A landscape with many valleys, sampled at points; each row gives a point and its height.
From any point a ball takes the steepest step (drop divided by distance) to one of its 2 nearest points. It stops when none of these is lower. Distance is the straight distance between rows; heights are no part of it.
Q_69: 118	136	83	138	97	47	87	116	52	94	152	148	105	113	84	94	80	80	92	83	116	141	149  (h 126)
Q_258: 113	130	101	81	104	100	94	75	121	103	97	146	155	97	127	107	95	111	104	103	149	69	64  (h 356)
Q_608: 117	153	64	109	103	59	93	69	101	112	116	118	92	108	95	90	77	106	101	115	83	129	108  (h 431)
Q_160: 109	108	116	148	64	68	116	120	40	89	143	123	80	107	78	84	68	68	111	93	100	164	152  (h 627)
Q_707: 133	169	72	124	90	45	103	77	80	98	146	127	85	96	87	93	74	99	95	107	100	146	140  (h 465)
Q_264: 108	67	130	84	92	138	94	112	110	66	86	98	141	115	120	119	112	115	95	93	134	41	86  (h 530)
Q_816: 98	62	116	86	115	142	91	117	110	127	64	39	96	90	108	111	134	108	83	68	122	110	91  (h 231)
Q_996: 101	111	122	74	110	119	119	46	143	70	86	79	85	88	82	103	108	124	105	119	68	67	64  (h 547)
Q_201: 60	99	74	75	141	119	116	88	164	156	76	112	90	44	83	119	126	120	86	76	84	94	81  (h 471)
Q_540: 70	63	94	86	129	135	93	101	143	117	68	45	62	83	67	117	134	121	77	83	69	115	102  (h 224)
Q_155: 101	123	87	96	114	88	100	70	124	109	91	107	105	91	102	106	92	96	105	108	102	109	88  (h 432)
Q_335: 114	171	85	115	86	74	116	76	106	79	143	145	110	98	98	105	51	130	85	112	94	92	121  (h 440)
Q_257: 108	167	78	93	99	85	120	56	119	98	131	159	113	89	99	109	65	142	94	118	75	74	94  (h 452)
Q_442: 120	125	136	117	90	86	165	69	89	124	97	125	94	84	118	107	123	44	122	95	146	145	116  (h 476)
Q_562: 115	108	79	83	99	85	38	105	68	80	99	39	97	117	92	40	93	104	102	146	92	109	67  (h 437)
Q_85: 49	74	103	85	113	139	158	110	131	148	86	113	72	54	87	132	135	86	95	70	80	100	116  (h 195)
Q_240: 142	132	92	90	96	85	72	91	83	88	99	117	152	119	129	77	92	99	116	135	160	101	77  (h 159)
Q_985: 118	156	85	86	96	80	116	38	126	110	92	114	97	87	102	92	87	110	108	121	83	104	79  (h 447)
Q_628: 74	109	56	111	131	67	91	101	131	148	82	104	68	79	87	112	120	75	95	89	84	154	107  (h 430)
Q_246: 71	88	98	119	110	104	140	100	113	78	102	93	62	97	64	120	86	96	101	107	29	96	127  (h 769)
Q_119: 113	135	123	130	78	65	145	95	66	96	143	172	110	101	99	111	86	81	97	78	137	123	143  (h 538)
Q_948: 94	93	68	94	109	87	35	107	81	108	100	48	82	113	92	61	102	82	95	116	94	118	84  (h 433)
Q_978: 117	51	129	78	108	141	73	140	82	122	72	22	93	92	119	91	138	98	74	76	138	118	87  (h 241)
Q_252: 91	124	98	56	122	113	107	48	143	115	87	125	124	67	92	118	102	139	107	103	95	50	41  (h 543)
Q_781: 114	112	92	101	97	94	91	91	97	90	97	88	108	121	106	90	90	88	111	117	107	105	95  (h 455)
Q_885: 102	116	106	142	74	75	121	103	65	91	129	94	63	109	74	89	71	74	111	107	66	157	146  (h 715)
Q_500: 100	116	107	128	79	91	129	89	85	64	123	75	67	111	70	91	63	90	105	116	48	126	133  (h 751)
Q_210: 102	61	124	101	98	108	60	155	39	109	97	39	83	104	123	58	111	58	104	112	117	121	99  (h 245)
Q_755: 72	58	85	112	102	104	83	137	93	96	108	118	117	123	99	117	94	95	91	76	102	76	117  (h 283)
Q_995: 69	113	67	79	132	100	115	72	160	159	68	90	65	52	91	112	130	107	98	89	77	127	83  (h 470)
Q_986: 124	152	87	119	88	73	94	98	83	80	135	125	119	121	98	88	61	109	93	122	114	109	118  (h 407)
Q_203: 132	79	126	98	84	114	82	127	52	60	110	56	119	127	113	65	94	81	112	141	130	94	89  (h 482)
Q_166: 91	112	65	131	113	68	97	96	109	126	105	100	64	93	87	104	96	70	104	96	74	152	122  (h 444)
Q_506: 113	112	119	145	70	58	121	116	41	85	145	163	102	110	90	95	88	76	109	73	126	145	152  (h 443)
Q_796: 110	88	133	103	80	122	116	106	84	28	120	95	113	139	86	100	78	111	95	122	87	54	109  (h 380)
Q_545: 86	55	102	104	110	121	84	148	98	142	80	87	102	96	124	115	125	87	92	58	135	117	108  (h 271)
Q_872: 95	57	92	100	107	116	54	146	77	108	94	69	104	106	114	86	107	90	97	88	114	102	97  (h 225)
Q_587: 106	100	146	126	84	97	162	95	77	122	94	153	102	93	128	112	126	54	123	69	150	123	122  (h 49)
Q_464: 103	85	112	118	84	111	100	109	78	76	103	76	96	125	97	90	94	74	113	109	92	100	110  (h 501)
Q_48: 124	122	123	86	91	98	105	48	116	52	86	59	86	118	86	84	100	110	112	132	74	94	81  (h 493)
Q_11: 83	78	100	98	101	117	111	111	111	85	103	139	129	111	114	129	88	107	94	86	109	57	100  (h 319)
Q_140: 100	95	70	83	109	91	44	115	111	95	96	114	142	117	106	99	85	127	95	104	118	69	76  (h 390)
Q_314: 73	31	91	106	97	122	67	166	89	97	100	95	111	122	106	115	103	110	90	66	93	62	114  (h 308)
Q_678: 119	84	112	109	99	99	101	122	84	126	96	131	123	103	139	115	122	62	107	73	169	116	108  (h 461)
Q_542: 92	102	116	118	90	110	135	80	104	47	113	71	58	112	59	109	80	101	97	121	26	94	122  (h 763)
Q_953: 124	143	96	110	112	68	122	71	103	113	116	147	114	96	118	104	102	70	97	100	142	127	110  (h 367)
Q_888: 137	152	88	96	99	71	90	73	97	108	117	136	136	109	123	87	96	93	106	116	151	112	82  (h 267)
Q_484: 122	150	125	103	80	99	139	37	110	53	111	66	78	103	85	91	76	114	103	138	57	96	98  (h 512)
Q_333: 102	135	94	117	97	82	142	65	118	103	97	79	55	82	78	94	86	79	112	129	47	137	123  (h 526)
Q_197: 105	74	151	112	80	120	154	109	88	124	84	120	92	91	143	115	133	65	123	64	144	119	115  (h 391)
Q_792: 84	103	54	100	127	81	58	99	136	137	84	100	88	87	94	98	107	100	94	86	101	127	88  (h 424)
Q_656: 52	69	94	102	116	118	135	114	133	95	97	99	67	86	65	126	101	103	92	96	34	79	112  (h 772)
Q_807: 101	143	99	110	85	93	159	53	117	75	114	91	60	86	71	99	74	103	101	137	34	106	118  (h 528)
Q_515: 96	109	105	87	105	116	118	87	119	106	108	153	144	95	120	126	90	107	91	94	129	56	82  (h 338)
Q_955: 97	62	117	114	86	107	99	140	66	113	95	126	119	115	130	107	112	78	116	71	145	103	119  (h 535)
Q_231: 131	134	102	87	88	89	80	68	94	50	105	72	105	124	83	79	81	131	100	140	76	84	85  (h 478)
Q_235: 107	112	65	68	101	76	18	105	97	92	100	102	149	124	91	81	85	151	102	126	103	69	59  (h 400)
Q_699: 84	65	109	111	99	116	92	116	102	46	114	84	99	133	79	108	90	110	88	107	68	63	111  (h 344)
Q_390: 110	135	49	93	93	62	40	86	91	96	100	80	84	121	81	64	82	125	94	123	56	116	83  (h 412)
Q_964: 52	42	96	108	119	130	97	130	117	121	77	56	62	84	72	116	127	100	83	69	66	119	120  (h 221)
Q_713: 99	66	84	99	112	103	58	140	94	128	96	100	124	104	123	103	102	89	92	75	140	94	101  (h 246)
Q_248: 100	57	119	106	90	112	72	150	59	121	96	74	95	107	122	90	116	67	117	87	124	128	113  (h 147)
Q_834: 89	81	132	65	115	147	124	77	139	73	101	113	111	94	100	127	109	133	91	96	99	31	71  (h 775)
Q_509: 119	53	125	83	94	129	74	159	78	108	79	97	145	102	151	117	120	100	94	83	174	67	92  (h 298)
Q_8: 114	63	95	85	108	111	50	154	85	115	89	93	146	105	133	97	110	106	92	97	155	74	84  (h 265)
Q_477: 100	126	89	132	102	65	135	84	100	120	101	105	55	81	80	100	97	61	113	108	67	164	134  (h 484)
Q_292: 116	52	126	85	107	131	54	153	62	109	82	22	94	94	127	72	128	75	91	102	136	115	87  (h 260)
Q_406: 72	29	114	112	97	126	96	158	86	143	72	96	85	91	120	118	133	98	101	41	112	119	126  (h 296)
Q_722: 66	19	123	122	78	125	118	156	82	118	77	86	64	93	112	105	128	97	119	43	87	123	134  (h 326)
Q_564: 119	70	123	91	92	122	84	126	83	59	96	77	131	127	113	91	102	99	102	117	119	67	88  (h 511)
Q_730: 114	93	123	72	101	122	82	85	120	67	87	92	138	109	111	106	103	130	101	106	120	44	66  (h 537)
Q_114: 115	122	134	100	76	115	144	68	103	40	123	95	112	116	89	105	73	112	98	124	79	64	103  (h 415)
Q_302: 58	75	101	93	122	128	124	92	146	85	101	107	83	79	66	129	103	124	81	94	55	54	90  (h 773)
Q_247: 94	60	142	135	62	126	123	119	62	71	94	72	78	120	94	90	98	67	123	100	79	115	127  (h 600)
Q_504: 78	116	66	107	119	91	107	85	131	101	97	125	90	87	82	116	81	120	89	107	54	81	97  (h 552)
Q_488: 115	47	133	90	90	127	107	157	81	133	73	103	125	99	153	128	134	99	98	48	167	85	105  (h 343)
Q_535: 120	100	93	84	94	92	45	120	61	60	109	64	124	126	101	47	83	122	98	151	110	73	71  (h 446)
Q_853: 102	128	51	106	107	65	64	80	109	108	94	98	84	107	89	86	87	107	101	113	73	120	94  (h 418)
Q_153: 102	152	82	87	116	72	124	46	134	138	83	111	77	65	100	96	110	96	109	120	81	132	78  (h 458)
Q_218: 94	89	54	106	120	84	32	118	101	136	93	77	87	107	101	73	103	89	95	99	105	125	88  (h 428)
Q_220: 92	101	111	57	113	107	73	62	137	95	86	114	142	93	100	114	105	148	99	100	111	48	50  (h 542)
Q_823: 77	128	72	91	119	87	138	69	146	140	83	100	62	58	85	106	109	86	101	108	52	129	99  (h 466)
Q_126: 71	32	98	112	99	122	67	155	79	58	115	82	99	137	76	106	90	111	87	89	68	50	117  (h 325)
Q_130: 92	41	127	127	75	99	124	156	64	113	105	157	116	117	138	103	115	86	117	46	139	94	126  (h 609)
Q_617: 135	139	94	121	87	68	89	112	58	87	138	115	110	125	95	77	71	80	101	113	120	136	124  (h 335)
Q_915: 97	119	124	54	113	123	117	33	147	104	76	96	101	70	88	112	120	134	112	104	84	55	39  (h 545)
Q_451: 51	60	106	97	116	134	137	118	127	138	66	67	60	70	86	127	143	93	89	71	71	127	122  (h 213)
Q_572: 118	168	71	92	81	64	87	50	107	90	111	126	108	101	90	94	71	154	96	124	67	91	96  (h 460)
Q_947: 87	113	93	86	107	103	115	60	134	82	99	98	82	92	76	107	87	129	97	116	46	73	80  (h 549)
Q_449: 97	118	115	114	105	102	161	75	114	130	91	114	75	68	107	111	127	61	117	99	111	138	111  (h 299)
Q_68: 96	63	121	105	99	110	122	135	97	142	86	138	110	89	148	127	136	83	99	45	157	99	109  (h 392)
Q_351: 118	148	111	119	94	71	161	65	89	112	133	158	102	84	106	108	88	68	100	96	129	120	126  (h 453)
Q_118: 72	97	113	95	103	125	176	92	123	140	93	120	71	58	97	123	130	69	111	87	83	112	111  (h 146)
Q_430: 83	81	105	86	129	138	104	91	140	131	58	40	76	74	95	111	137	112	85	72	99	119	91  (h 226)
Q_417: 100	117	46	76	97	67	22	98	96	101	101	102	117	120	77	77	82	141	94	114	73	90	71  (h 408)
Q_332: 117	117	91	77	104	101	68	97	102	79	104	127	169	115	119	98	80	137	99	116	135	56	69  (h 377)
Q_714: 73	92	114	79	113	147	149	84	143	96	99	113	94	73	91	126	111	115	93	90	84	48	76  (h 774)
Q_895: 120	156	90	87	74	78	81	51	97	52	110	101	109	125	78	88	67	165	93	134	55	74	90  (h 468)
Q_721: 129	109	74	82	106	81	36	120	80	106	104	114	144	111	121	71	102	106	106	121	153	97	67  (h 34)
Q_139: 117	97	108	98	90	96	61	138	38	60	123	47	112	126	101	43	79	92	99	156	112	89	89  (h 459)

For each start below, name the point where the ball stops.
Q_996 | Q_792
Q_130 | Q_248
Q_834 | Q_792
Q_807 | Q_69
Q_390 | Q_755
Q_292 | Q_118
Q_955 | Q_248

Call two points neighbours if one is among the 2 nearest of the other. Go from one point of each pair to the other, from neighbour to neighbour, staying as low as possible. Name the highest point that can't be avoided.
Q_587 and Q_118 | Q_68
Q_118 and Q_755 | Q_504
Q_721 and Q_792 | Q_807
Q_155 and Q_248 | Q_201
Q_721 and Q_755 | Q_140
Q_248 and Q_118 | Q_292
